Each row is a point on a tangle of strands that fork, close into loops and nearly touch. The rows are in no order.
Points whose rows are less than 127 apart are linked; no others are. Some points are linked to none.
Z796: [ -9   5   0 -18  -7  18  23  40  31   4   1  55  20  -6   1 -54  17   8
   7 -10  21 -16 -14  23 -10  -6  38   5 -26  18  25 -16 -13   7  70  49
   3 -11  24  -3  18 -15 -14  13  25  -9 -17  50  38 -47   7   6   9]
Z897: [ 25  11  29 -15  -9  23  15  10  20  29  12  45  14  -3  19 -50  29  10
  -3  -6   1  -6  14  14  -8 -14   9  20  -4 -30  -7 -30 -24   1  79  58
  32  26  10  41 -52  13  16  -7  -3  -7 -18  18  27 -49  16  30   9]
Z124: [  1  11 -10  16 -12  10 -12  36 -17 -19   9 -25   2  10  11 -12   3  -8
 -27  33  23 -53   6  39  22  -6 -13  15  -3  11 -20   6   6 -29  13  27
 -18 -35 -10 -47   9   8 -48   6 -16 -36  -2  -7 -48  28 -37 -12  45]
Z523: [-15 -17  -6 -27 -34  -7  20  -4  -7  32  56  35  28  -1  16  28  -1   4
  -6 -16  -4  30  -5   1 -39  22  38   9 -40 -13 -26 -23 -24  14  -7   4
  23 -53  -3 -12  -8  32 -18  11  -9 -32  12  22   5  -5 -36  32   7]
Z866: [ -5  25 -17  16  -9 -11 -11  27 -29 -37  -7 -22   1   7   8  -8  -3  -2
 -20  25   8 -53 -10  29  25   0  -9 -11  -9  22  -7   6  26 -29 -14  21
 -26 -25   4 -57  13   1 -28 -15   4 -21   1 -13 -18  19 -23 -14  30]
Z778: [ 17 -18 -12  10  26  19 -22   1 -26   4  21 -38  -5   5 -24 -19 -19 -18
 -45 -19  -9   7 -30 -12 -13  60  51  26 -26  18 -25  20 -41  -6  32  17
 -21   6   8  11 -15  23 -24  22  19   1   3  34  -2  17  22 -15  -1]
Z759: [ -4 -11   0   3 -18 -21  15  -6  -2  22  29 -23 -16  14 -28  37 -20 -25
   9  -7  -8  24 -10  -7   0  36  16   9 -31  -1  -2  15   3   8 -25  -3
   2 -20   7 -15  19   9 -15  24  -3 -27   8  15 -17  40 -21   7  31]
Z57: [ 32  -8  26 -22  32  19 -32 -38  -3  37  -1 -19 -30   6   3  -7  19   8
 -16  -2  -6  24  20   6  21  -8 -42  39  65 -18  -7 -15 -17 -21  23 -15
  12  37 -33  86 -39  12  11  -1 -20  15  -9 -43 -17   0  23  18 -21]
Z891: [  1 -34   3  -6 -14  41  -8  19  -8  10 -51  -2   1   4  12 -17  11  28
   4  14  14 -35  35  25  11 -88 -40  -5  16  -2 -11  -1 -32 -12  19 -18
  -2 -39 -27 -31  -4 -10  -9  -8 -63 -37 -14   1 -50  13 -43  -2  33]
Z873: [ 15  28  28  21 -19   1  23  56  30  10  46  -2  21  11   1   2 -23 -34
 -27  -2  30  19   7  10   4  49 -11   1 -25 -51 -11 -10  10   3  51  39
  21  -1  32  20 -25  -4  -1   9  46   8 -24  30  23  -2  11   0  -6]
Z782: [ -7 -12  -7  18 -15  19  -7  36 -36 -13  18  -1  44 -12  39 -19  -6   5
 -59   2  29   6  13   4 -25  24  -6  -2   4 -22 -55 -28 -45  -9  42   5
  -9 -36 -10 -24 -66  12 -23 -25  -6  -5   4  -2  -6  -8 -14   1 -23]
Z480: [ 14  17  -4  37  -7 -36  -2   0  -5 -33  11 -70  -3  22 -16  45 -29 -16
  18  19 -11  -5 -15  -3   7  22 -16 -34 -20   0  -1  32  52   9 -52  -8
  -9  -4  30 -36  31  -2  18  -5  36   5 -12 -21 -11  49  -6 -18  11]
Z859: [ 17 -36   8   4  14  39 -29  23 -13  12 -61 -24  10   8   4 -23   3   9
 -19  21  12 -23  39  25  10 -70 -71  -6  44 -13 -22   8 -29 -19  20 -33
  -4  -7 -24   0 -39 -13 -10 -21 -50 -16 -13 -22 -47  15 -10 -17   9]
Z191: [  8   6 -27  -4  -2   7  -5   5  29 -26 -33 -18  12 -23  13   9 -16  28
  30 -19 -12 -12  -8  -6  -5 -31 -14 -51   9  15   6  44  46  19 -24 -36
 -26  38  20  -8  27 -42  26 -17   6  38  -5  -1  21  17  -1 -19 -31]
Z477: [-39   2 -27   0  -2 -30   6 -12 -18 -35  -3  35  20  -1   7  10   9  13
   8  -9   3  -3 -26 -12 -12  -2  36 -31 -21  26  14   2  12  13 -44 -10
 -21 -35  33 -48  41  -1   6 -12  22   7  22   4  26 -20 -16   2  -3]
Z857: [-26  42  -8  -6  -9 -13  11  26  11 -35 -11  37  15  -3  -6 -34   2  13
   5   6   4 -47 -31  23   9  -1  28 -23 -34  41  40  -3  28  -3  12  43
  -6 -22  39 -53  31 -22  -4   4  40  -7 -12  18  38 -36  -1 -27  -5]
Z698: [-26 -16  -2   3  -5 -12  -7  -5 -47 -17  31  30  23  -3  24 -15   9   4
 -55  -2   1  -2 -26 -12 -22  30  53   9 -27   9 -23 -38 -45  -5   4  18
   4 -48   8 -29 -30  34  -9 -11  20  -5  24  -2  14 -31   2   7 -17]
Z636: [ -7  39  35  35 -20 -32  -1  -5   5 -14  13   5 -19   6  -1  12   8 -24
   5  27  -1   8  -3  -9  15  23 -16   0   1 -30  29 -26  30 -11 -16  33
  25  16  -8 -11 -19  12  12   3  32  -1  -6 -13  19 -23  20 -13  -4]
Z447: [ -1   5  -7  41  12 -38 -16 -24 -34 -35  11 -51 -18  25 -26  24  -9 -26
 -10  18 -11  -5 -32 -21   6  27  15 -13 -14  13  -6  19  15  -6 -49   6
 -22 -10  17 -38  24  18   5  -8  36   0   3 -16  -6  29   2 -22  21]
Z956: [-26  22  31  39 -15 -56   4 -25 -21 -37  24   2  -7  28  -6  14  26 -14
   2  47  -6   9 -17 -16   1  25   3  -8  -8 -12  21 -32  17  -4 -41  27
  26 -27  -8 -55 -19  28  21 -10  47 -22  -1 -28  19 -19   8  -5   3]
Z4: [-31 -20 -22 -21 -37  -1  26  25  28  21  33  49  43  -9  33  22   4  17
   7 -17  12  30   7  -1 -38   1  35 -11 -29 -28 -23 -22 -11  35  -2 -23
  15 -54   0  -1  13   8 -18  -7 -12 -25  -1  26  24 -29 -32  40  -9]
Z711: [  6   3   1 -20 -12  16  22   5  34  32 -18  35 -12  -3  -5 -14  13   7
  29   4   6  -7  33  18  12 -41 -18   4   3   1  22  -3   0   9  31   1
  19   7  -9   0  27 -22  -1  -3 -32 -19  -8  22  -4  -3 -15   4   1]
Z274: [  7  43  12   1   7  -7 -18 -20   5 -12 -41  17 -24   2  -7  -8  20  -1
  14  20  -8 -23   5   7  32 -34 -32   5  30  15  45 -13  36 -23 -13  11
   5  36 -21  12   1 -12  21  -4 -15   7  10 -13   3 -18  23 -22  -8]
Z725: [ 10  21   8  -5  14   7 -18 -18   4  -7 -58   0 -14  13  -5  -7  19  18
  13  20  -7 -35   9  24  30 -58 -62  -2  54  16  31  -1  38 -29 -17 -12
   1  35 -31  19  -2 -18  25 -24 -40   8   6 -27 -18   0  11 -24  -5]
Z284: [ 18  -2 -13  12  -6   1  12  30  16  -2   5 -41   0  -3  -5  28 -51  -4
   8  -9  10  -1  13   2  12   9 -25 -14  -5  -6 -19  45  18   9 -15 -27
 -16   4  14  11  17 -37  -8   0  -3   7   2   0 -34  59  -8 -12  -4]
Z240: [ 28  39   1   7  12  22  -8  13  26   7 -11 -24 -12  28 -14 -20   8 -18
 -19  40   8 -45  23  41  50 -10 -60  25   8   1  24  27  28 -29  32  12
   9  33  -5  18   0 -18 -13  -3 -10  -2 -20  -4 -39  22   3 -27  11]
Z738: [  0  16  28   8  -8 -37  21 -25  10  15  39  -3 -10  16 -31  26   3 -26
  26  -1 -12  33 -37 -33 -32  47  42  -1 -40 -10  24  -9  21  28  -9  30
  30  -1  27   5  35  27  12  38  65   2 -12  24  47 -23  13   4   4]
Z78: [  7  22  14 -14 -14  14  27  26  34  19   9  52  13  -8   9 -40  22   3
   8  -6  13   0  -1  11 -10   2  29   8 -23 -17  11 -21  -9   8  68  53
  20  12  22  21 -11  -6   6   3  23  -4 -14  37  47 -47  12  20   9]
Z978: [-34 -13 -21 -11 -34   6  29  31  17   4  -4  41  33 -14  28  16  -2  30
  15  -5  20  13  14   0 -13 -25   3 -21 -12 -13 -18 -15  -5  25  -8 -25
   1 -46 -11 -22  13  -8 -12 -14 -26 -24   5   8   9  -4 -38  11  -3]
Z283: [-19  13 -13  32  10 -33 -14 -32 -40 -36  -7  -5   1   7  -6  17   5 -10
 -12   5  -4   8 -32 -35  -8  16  23 -26 -13  10   6  -1   4   3 -46  -3
 -19  -9  24 -38  19   8  19  -9  40  17  18  -8  22 -15   8 -21  -7]
Z114: [ -3  10  -7  19  26 -15 -28 -43 -35 -29 -21   4 -21  -7 -12   5   7  -4
  -2  -6 -15   6 -28 -32   2  18  29  -2  12  18  17   1  -6  -5 -32   6
 -11  17  -7  -3   5  11  22  13  16  34  29  -3  23 -23  29 -18  -2]
Z155: [ -4  15  -4 -12 -39   1  39  31  38  21   3  35   9  -3  11  27 -16  11
  27   6  18   5  25  11  11 -27 -16 -14 -22 -22   0  -5  17  24  -4 -13
  22 -23   4 -12  30 -30  -6  -3 -16 -26  -3  18   3  14 -36   0   3]
Z72: [ -4 -60 -21  -8  40  29 -29  -2 -29  -1 -12 -18  29 -17   8 -30 -12   5
 -24 -40 -12  29 -12 -17 -39  15  41   0 -10  12 -40  11 -74   8  18 -24
 -38  17   2   8 -27  28  -9   3   2  31 -17  17   5  -7  33  15 -21]
Z97: [-15 -11  -2 -15   6 -19   1 -57   7  -3 -10  49  -1 -28  23  25  23  18
  42 -28 -26  43 -11 -35 -30  10  39 -10  13  -4  12 -13  -2  28 -56 -36
  17  16 -22  31  19  17  21  10 -12  40  31  -6  32 -39   7  41 -18]
Z665: [-10 -28  -9 -17  -9  -3  -5 -21 -32   9  46  39  23   0  16  -1   9   5
 -27 -21 -12  14 -27  -9 -32  32  64  14 -41  14 -25 -31 -44   0  -2  16
   9 -49  -2 -15 -16  42 -16   4   7 -13  20  13  13 -22 -11  24  -7]
Z532: [ 14  34  30 -21  -8 -19  16 -27  22  39   8  17 -59   1 -24  11  24 -22
  38  15 -20  -7  11   7  18   4 -10  37   9  -5  43 -17  14 -19 -11  16
  26  19 -17  25  17  10   3  21 -18 -17  12   3  -6  -6   0   4  21]
Z790: [ 22 -20  -4   9  44  10 -36 -15 -16  -4  -8 -52 -37   7 -21  -1  -4 -10
 -25   3 -11  -3  -5  -3  30   8 -33  35  46  14  -2  35   0 -35  -7 -28
 -25  42 -31  47 -22  -4 -13   3 -15  19  12 -27 -44  33  20 -19   8]
Z766: [-28 -14 -22   5 -20  14   9  33 -12 -18 -18  26  37 -18  34  -5  -8  27
 -12   7  31  -6  15   4 -10 -31 -14 -26   4  -4 -27 -10  -8   4   2 -13
 -20 -46  -6 -47  -9  -8 -15 -29 -18 -13   9  -6   0  -3 -27   0  -4]
Z381: [ 13 -18  -1 -18   4  17  -8 -16   2  -5 -55   0 -29  14 -14  -5  10  27
  37   2 -20 -52   7  31  25 -67 -26 -11  26  42  39  14  17 -14 -28 -19
  -7  20 -23  -8  16 -21  20 -21 -61  -2   4 -13 -28  21 -13  -7  30]
Z553: [ 20  25 -14  12 -10 -27  -1  -3   7 -20   4 -57 -19   7 -24  32 -25  -5
  30 -10 -32 -23 -28  -3   8  14   0 -27 -20  24  26  53  61  15 -39  -3
 -14  30  40 -20  51 -27  20  17  24  18 -16  -4   5  39  -5 -28  10]
Z776: [  5  -4   2  -6   6  34 -16  11 -12  15 -12   7  -9  18  -7 -32  34  -7
 -23  24  10 -29  20  32  15 -29 -17  40  13   9   7 -17 -21 -26  40  16
   0 -15 -30  -6 -30  19 -17   5 -49 -35  -7  11 -36  -5 -16 -13  33]
Z867: [-33 -17 -20  -4 -31 -23  30  -9  -1 -11  -8   5  17   4   3  50 -19   8
  37 -12  -7   4  -4 -17  -6 -18  28 -38 -22   6  -6  13  13  26 -71 -38
  -6 -40   0 -23  37 -17  -2  -5 -14 -24  31 -17  -1  35 -46  19  28]
Z695: [ -7 -24   9   0 -28 -20  33  -3  12  29  32 -40 -14  17 -30  56 -41 -19
  29 -10  -7   9   2  -7   7  20  22   0 -31   3  -8  27   4  19 -49 -23
   4 -30   4   3  36  -9 -22  31 -18 -34  13   1 -38  74 -35  16  47]
Z642: [ -8 -31   6 -28 -11  18  21 -16  15  32 -32  40 -22  -7  -4  11  20  24
  42  -3 -10  -8  33   9   5 -59  -9   3  10   5  18 -16 -24   5  -4 -26
  17 -11 -40   4  17  -7   9  -2 -68 -20   6   2 -20  -2 -30  16  28]
Z446: [-43   8  -1   2   1 -35   7 -18 -13 -25  16  48  22  13   5   7  17  -1
   8   6  -4   6 -42 -32 -31  21  62 -19 -37  14  25 -13   1  26 -30   3
   7 -39  49 -38  47  15  14  11  62   7  13  11  50 -60   6   6 -10]
Z887: [ 25  -2  28 -22  10  13  -1 -24   3  27  -2  49   0 -12  17 -41  29  12
  12  -8 -16   7  10   2 -18 -21  18  27   9 -12   1 -40 -25  -1  31  33
  22  30 -15  47 -43  29  26  -1 -23   8  -5  -5  20 -52  23  36  -3]
Z34: [ -1  35 -12  23  -1  -3   0   8  13 -34 -11 -23  22 -25  15  22 -26   2
   7  -7   8   7  -3 -27   1  -8 -30 -46   8 -22  -3  27  61  18 -19 -23
 -12  45  25   7  21 -37  28  -5  38  54  -5 -11  27   1  19 -21 -62]
Z110: [  6  -3   7 -21   4   0   9 -29  17  19  -4  61   4 -31  30 -13  25  21
  31 -15 -14  33   5 -22 -27  -6  31   8  11 -10   3 -30  -9  17 -13   3
  22  30 -13  40 -11  20  20   7 -13  28   3  -2  36 -57  21  45 -14]
Z806: [ 32 -18   3 -35  25  19   2 -39  22  49  36 -12 -27 -21   4  -2  -8  16
  10 -41 -12  54   2 -10 -13  19  12  29  19 -14 -26   6  -8  13  10 -15
  16  38   0  87  -1   8  10  19   2  28 -12 -11   5   2  16  41 -20]
Z720: [ -9 -11 -10   0   5  30 -16  23 -28  -8   1  -3  -3   7  -3 -40  23   2
 -36  21  18 -41   0  35  12  -8   8  35   4  27  -9 -10 -27 -33  34  27
 -24 -41 -23 -34 -15  19 -38  10 -38 -37  -3   9 -42   1 -21 -18  44]
Z734: [ 27  20  14 -16  17  18  -9  -8  32  27 -22 -20 -30  28 -21 -14  16  -3
  -3  24   8 -33  34  33  49 -27 -70  21  32  -4  28  25  17 -20  38   2
  23  30 -10  51  12 -26  -2  -6 -20   2 -21 -18 -39  20   3 -11 -16]
Z733: [ 18  54  11  25  -1  -2  -5  21  26  -6   0 -24 -14  15 -17  -3  -7 -27
 -10  30   2 -31   4  29  43  14 -45  13  -5  -8  21  19  37 -23  12  24
   4  29   5  -5   4 -16  -6   6  18   0 -24   2 -22  17  13 -30   9]
Z888: [ -6  41 -16 -18  -6   2  -2   8   5 -35 -32  37  -1   3  -7 -28  18  27
  26  11  -8 -61 -20  34  22 -27  14 -14 -12  56  49  -4  33 -18  -9  34
 -14 -14  21 -64  30 -14   6  -2  -3  -9  -5   6  21 -23  -1 -20  14]
Z496: [-16  -2   0  19 -14   3 -12  17 -38 -25   7  25  33  -8  35 -24  11  11
 -53   4  15   1  -1  -6  -8  21  12  -2  -1 -16 -23 -39 -34  -8  28  16
  -1 -21 -13 -21 -67  16  -2 -27   4  -2  12  -6  12 -28   5   1 -20]
Z573: [ 19  18  40  27 -12 -14  12  22  28  20  59 -17  -1  21 -20  16 -16 -46
 -18   5   6  22  -3   8   9  68 -11  19 -23 -47  -6 -11  10  -7  20  37
  30  -4  14  12 -28  24   2  17  38  -4 -25  16   7   4  12  -4  10]
Z601: [ -3 -30   4 -21  -6  31   7 -10  -3  18 -50  14 -22  11 -10  -7  17  27
  36   5  -4 -43  28  23  15 -83 -20   0  13  24  24   0 -17  -2  -3 -21
   6 -16 -36 -14  21 -13   7  -3 -76 -24  -1   0 -43  14 -38   4  45]
Z649: [-40   6  17  23 -22 -56  17 -20 -20 -25  32  -3   4  24  -3  38  11  -6
  13  33  -2  23  -6 -14 -11  12   0 -18 -19  -2   7 -23  22   6 -57   2
  21 -46   1 -60   9  21  21 -10  34 -39   7 -23  13   5 -19  16  13]
Z380: [ 18  11   1  16   2  19   4  47  14  -2  19 -22  29  -4   1  -8 -28 -28
 -31  -8  29  17  14   3  -2  34 -10   3  -7 -27 -23   8  -4   7  53  17
  -6  14  20  16 -22 -15 -11  -1  26  12 -15  27   4  12  14  -9 -24]
Z930: [ -3  -1   1   3   0  -8  -2 -16   0  -4 -13  10  -4 -20  15  20  -7   7
   1 -10  -5  40   9 -23   0   2 -20 -10  27 -17  -6  -7   5   8 -26 -30
   5  28 -23  22 -11  -5   9  -8  -9  26  15 -18  11  -3   6   9 -24]
Z647: [-18  11  -2   0   0 -28   5 -50  -1 -13 -20  30 -15 -24  16  38   8   7
  38 -12 -21  38  -6 -35  -9  -7   6 -23  25  -8  22  -7  25  18 -59 -31
   7  21 -16  17  23  -2  24   6   2  40  34 -17  31 -24   4  13 -19]
Z344: [ -9 -41 -16   5  34  20 -22   3 -19 -19 -25 -27  32 -26  18 -12 -15   6
 -24 -30   0  37   2 -34 -34   0  -1 -19  22 -14 -41  11 -42  13  12 -38
 -33  35 -10  21 -34   4   5 -20  10  47 -10  -5  15  -7  38   5 -49]
Z947: [  8  26  25 -19  15  -1  -5 -24   7  23 -21  24 -43  13 -20  -9  41 -11
  20  24 -11 -24  10  13  22 -17 -14  40  25  14  50 -20  13 -25   2  21
  15  25 -27  36   4   8  11   7 -35 -12  15   0 -10 -16  15  -2  10]
Z183: [ 15  10  22   7 -13 -22  11   1  18  33  51 -14 -20   7 -24  28 -16 -35
   1  -4  -6  30   0  -1   4  54  -2  27 -17 -26  -2  -3   8  -1  -3  15
  27   3   7  16  -7  22  -1  24  17 -10  -8  15  -3  13   4   5  12]
Z21: [ -4 -30 -24   5  19  23  -1  36  14  -9 -16 -28  45 -23  21  -6 -31   0
 -10 -29  21  41  14 -31 -42   2  -6 -31  10 -29 -43  22 -20  31  26 -46
 -29  28  15  30 -12 -11  -6 -20  22  38 -22  10  19  -5  32   8 -58]
Z369: [ 20  -7  -6   4  20   0 -17 -11  -5  10   6 -37 -35   2 -25   3 -11 -22
 -13  -5  -8   6  -4   3  21  28 -12  31  13  10   0  28  -3 -17   1 -14
 -12  29 -17  31  -5  -3 -15  14 -12   1  11  -4 -35  37  12 -17  17]
Z443: [ 17 -16  -6  -6   9  20  14  34  31  23  18 -22  23 -14  10   9 -42  -4
  -9 -22  20  45  26 -18 -16  22 -14  -3   2 -37 -41  17  -6  25  30 -27
   2  18  14  48  -3 -15  -4  -3   8  25 -15  11   5  13  12  11 -39]
Z577: [-43 -16 -30   6  -9 -15   9  22 -32 -32   2   1  39  -6  33   5  -8   8
 -37   4  25   3  -2 -19 -29  -1  13 -31  -5   6 -41 -12 -15   5 -17 -16
 -29 -56  19 -49  -4   2 -12 -42   7  -1  26 -10   2   1 -21   2 -17]
Z377: [ 22  -9  -9 -23  22   8  -1  -9  28  30   5 -25 -48  10 -35 -15  -8 -16
   8 -13  -9  -6   5  12  23   1  -1  26   7  23  24  38   4   2  31  -2
  -2  39   0  32  32 -23 -11  25 -10   3 -13  17 -29  35  10  -8  12]
Z222: [  7  54  30  32  -2 -16   4   6  30  -8  18 -19 -23   6 -21   2  -5 -33
  10  21   4  -3  -5   4  31  27 -28   1  -6 -26  32  -1  48 -11  10  38
  25  40  11  15   8  -9  14  24  51  15 -31   0  10 -12  30 -31  -7]
Z430: [-17   5 -34  -2  -3  -9  -4   0  11 -38 -27  13  24  -9  12   9  -2  21
  29 -17  -2 -11 -17  -9 -10 -17  17 -49 -13  27  14  25  30  22 -41 -23
 -36   0  31 -38  40 -21  13 -21   9  24   3   5  30  -2 -15 -12 -17]
Z810: [  1 -33 -14  18  10  25 -14  32 -36 -11   3 -36  36  -6  17 -20 -20  -6
 -54  -7  23  16   8   0 -32  29   2  -2  11 -10 -64   0 -55  -8  38 -11
 -33 -12  -8 -10 -61  13 -26 -21  -4   4  -2   7 -16  19   3  -8 -26]
Z794: [  2  29 -21 -10 -16   6  -6  14  -3 -30 -28  19   1   4   7 -21  14  24
  10  14   2 -63  -3  40  26 -39 -11 -14   1  40  23  -3  33 -23  -9  21
 -15 -13   0 -61  16 -16  -5 -13 -23 -22  -6  -3  -2   1 -17 -15  23]
Z587: [-13 -21 -11   6 -24 -28  31 -12  12   2   9 -32   6  15 -14  59 -39   1
  48 -15 -14  -7  -5 -18  -6  -5  32 -36 -39  11   1  37  27  35 -72 -40
  -7 -20  16   0  46 -28  -4   8 -10 -20  19 -12 -14  64 -43  10  31]
Z432: [-27  12  -7 -13 -10   7  17  43  18 -16  -2  47  26  -9   4 -48   4   8
  -8  -1  18 -34 -14  28   0  -9  26  -8 -27  28  22 -17   6  -1  49  44
  -7 -30  27 -40  18 -17 -18   6  26 -14 -13  32  26 -34  -6 -13   3]
Z109: [  4  17  -2  18   9  -5  -7  -5   4 -19 -12 -16   4 -24  11  10 -15  -7
  -7  -8  14  27   3 -29   7   3 -23 -17  27 -17  -1   6  30   5   3 -13
  -7  47  -1  28  -2 -27  19   0  27  44   5 -16  20 -11  30  -7 -47]
Z837: [-37   6  -3  13 -38 -35  19  -8 -22 -35  -1  10  16   1  15  48  -4  14
  22  20   3  -6   1  -4   5 -25  -7 -35 -11  -1  -2 -11  21   5 -72 -11
   3 -52  -6 -63  24  -2  13 -25   6 -35  28 -43   5  17 -41  21  22]
Z608: [-45  -8 -11  14   1 -30   0  -1 -50 -30  29   2  30  11  26   5   2  -7
 -56  16   0   5 -27 -28 -30  16  38  -4 -20  10 -32 -33 -26   2 -30 -13
  -9 -65  38 -58  -4  21   0 -27  36   0  39 -18  10 -21   3   6  -8]
Z313: [ 13 -32  10  -7  38  16 -35 -20 -25   5 -29 -36 -22   2  -8  -1   4   9
 -21   3  -9  12  11   2  23 -15 -58  27  68  -1  -5   3  -9 -30  -3 -38
  -9  35 -39  51 -40   0  -2 -14 -33  19  10 -40 -40  16  19  -7  -3]
Z603: [ 15 -42  -9  11   1  33  -5  37  -8   2 -42 -25  23 -11  15 -11 -25  14
  -6   8  20  -2  40  11  -1 -46 -58 -13  32 -21 -48  19 -36   0  16 -43
 -16  -9 -17  -4 -35 -19 -12 -22 -34  -5  -7 -20 -35  32 -11 -15  -7]
Z658: [ 22  17 -18 -12  -3   0   3  -3  35  -6  -5 -42 -20 -13  -9  15 -24  16
  36 -25 -29 -21 -13  -1  10 -15  -8 -25   2  24  27  62  59  24 -19 -29
 -12  49  34  15  54 -57  20  17  16  34 -14   2   9  37   2 -22 -21]
Z645: [ 15  -5 -12  12  25   9 -27 -12 -23  -1   6 -28 -26   8 -33 -13   0 -22
 -31  -1 -10  -3 -21  -1  13  41  26  36  -6  18  -3  17 -25 -22  11  13
 -20  10 -16   7 -14  24 -22  20  -3  -6  12  16 -18  17  18 -20  24]
Z547: [ 28 -17  -5 -12  18  18  10   3  22  41  50 -12  19 -20  13   8 -33   5
 -14 -44   2  62   5 -20 -34  37  11  11  -8 -33 -55   4  -7  21  24 -17
  11  25  12  78 -20  17   5   5   8  32 -11   6   7   4  14  38 -35]
Z315: [ 22 -40 -14   2  45  31 -31 -10 -29  -1  11 -35  12 -14 -16 -27 -15  -5
 -40 -31 -12  19 -30 -25 -26  44  53  13 -13  15 -39  15 -59   1  42   2
 -22  23   3  31 -25  22  -9   9  21  29  -7  21   8  -3  41  -5 -19]
Z707: [-12  15  19 -19 -15  -5  -6 -17 -30  -1  -3  65  -8  -2  17  -2  45   6
  13  10  -6 -22  -2   0   4  -2  20  23   1  10  34 -54 -15 -18 -10  33
  19 -27 -34 -26 -39  31   6   7 -29 -26  26  -4  11 -54   1   9  16]
Z769: [ 10 -50 -13  11  18  31 -23  34 -24   1 -16 -39  21 -10   9 -17 -26  -5
 -32  -5  15  14  30   7 -24   1 -30   3  30 -10 -61  20 -56  -1  33 -26
 -36   4 -15   0 -57   3 -22 -12 -18   3  -7  -3 -35  33   7  -7 -12]
Z308: [ 22  -7  28 -23  16  33 -19  -6  -1  46 -14  16  -5  15  -9 -39  49  -4
 -12  10  -5 -22  35  28   5 -36 -18  37  19  -8  12 -28 -36 -16  69  30
  28  -1 -20  27 -42  24  -1   2 -48 -26 -19  12 -19 -27  -2  11  19]
Z559: [ 32 -16  15 -39  35  25 -11 -43  13  44  14 -17 -31 -13   5 -17   5  16
   2 -23  -6  40  13  -3   4  -7  -9  32  51 -14 -19  -2 -15  -4  28   0
  12  49   0  93 -20   1  12  12   7  26 -26 -30   5  -7  35  36 -23]
Z245: [  4  33  39  -5  -9 -38  12 -42  15  21  17   5 -58   3 -36  26  21 -28
  54  21 -30  11 -10  -6  13  22   1  26   0  -2  47 -18  27 -15 -38  21
  29  15 -13   2  22  23   8  35   7 -17   7  -3   1  -4   6  -5  23]
Z793: [ 26 -24   3 -29  15  15   6 -11  35  40 -11 -23 -46  12 -33 -19  -3   2
  11  -9  -5 -14  28  22  28 -23 -31  13  23  13  27  41  -7   0  29 -15
  13  28  -3  43  35 -35  -7   8 -28  -4 -19   0 -37  41  -7   2   4]
Z468: [-19  18  19   2  -3 -29  12 -25  -7  -1  18  40  -5   3 -10   6  18  -7
  18   1 -13   9 -38 -25 -22  35  57   0 -35   6  37 -23  -4  14 -18  35
  22 -18  20 -20  24  23   6  27  55  -8   8  18  47 -44  16   7   6]

A fork is a point with three links, a tip a point with one. Leave the first point through the second and follow the links. Name the first fork or tip that comes.
Z734, Z240 => Z443
Z794, Z888 => Z191
Z532, Z947 => Z601
Z806, Z559 => Z369
Z97, Z110 => Z308
Z381, Z725 => Z245

How many points has the smallest loop of links through each point below? Write 0 if it is on no loop.
Z315 => 14
Z477 => 8
Z978 => 8
Z601 => 16

Name the points in between on the shortest way along the links from the first point to the second, in order.
Z380, Z313 => Z443 > Z547 > Z806 > Z559 > Z57
Z766, Z274 => Z978 > Z155 > Z711 > Z642 > Z601 > Z381 > Z725
Z308, Z78 => Z776 > Z720 > Z124 > Z866 > Z794 > Z888 > Z857 > Z432 > Z796
Z114, Z34 => Z283 > Z477 > Z430 > Z191
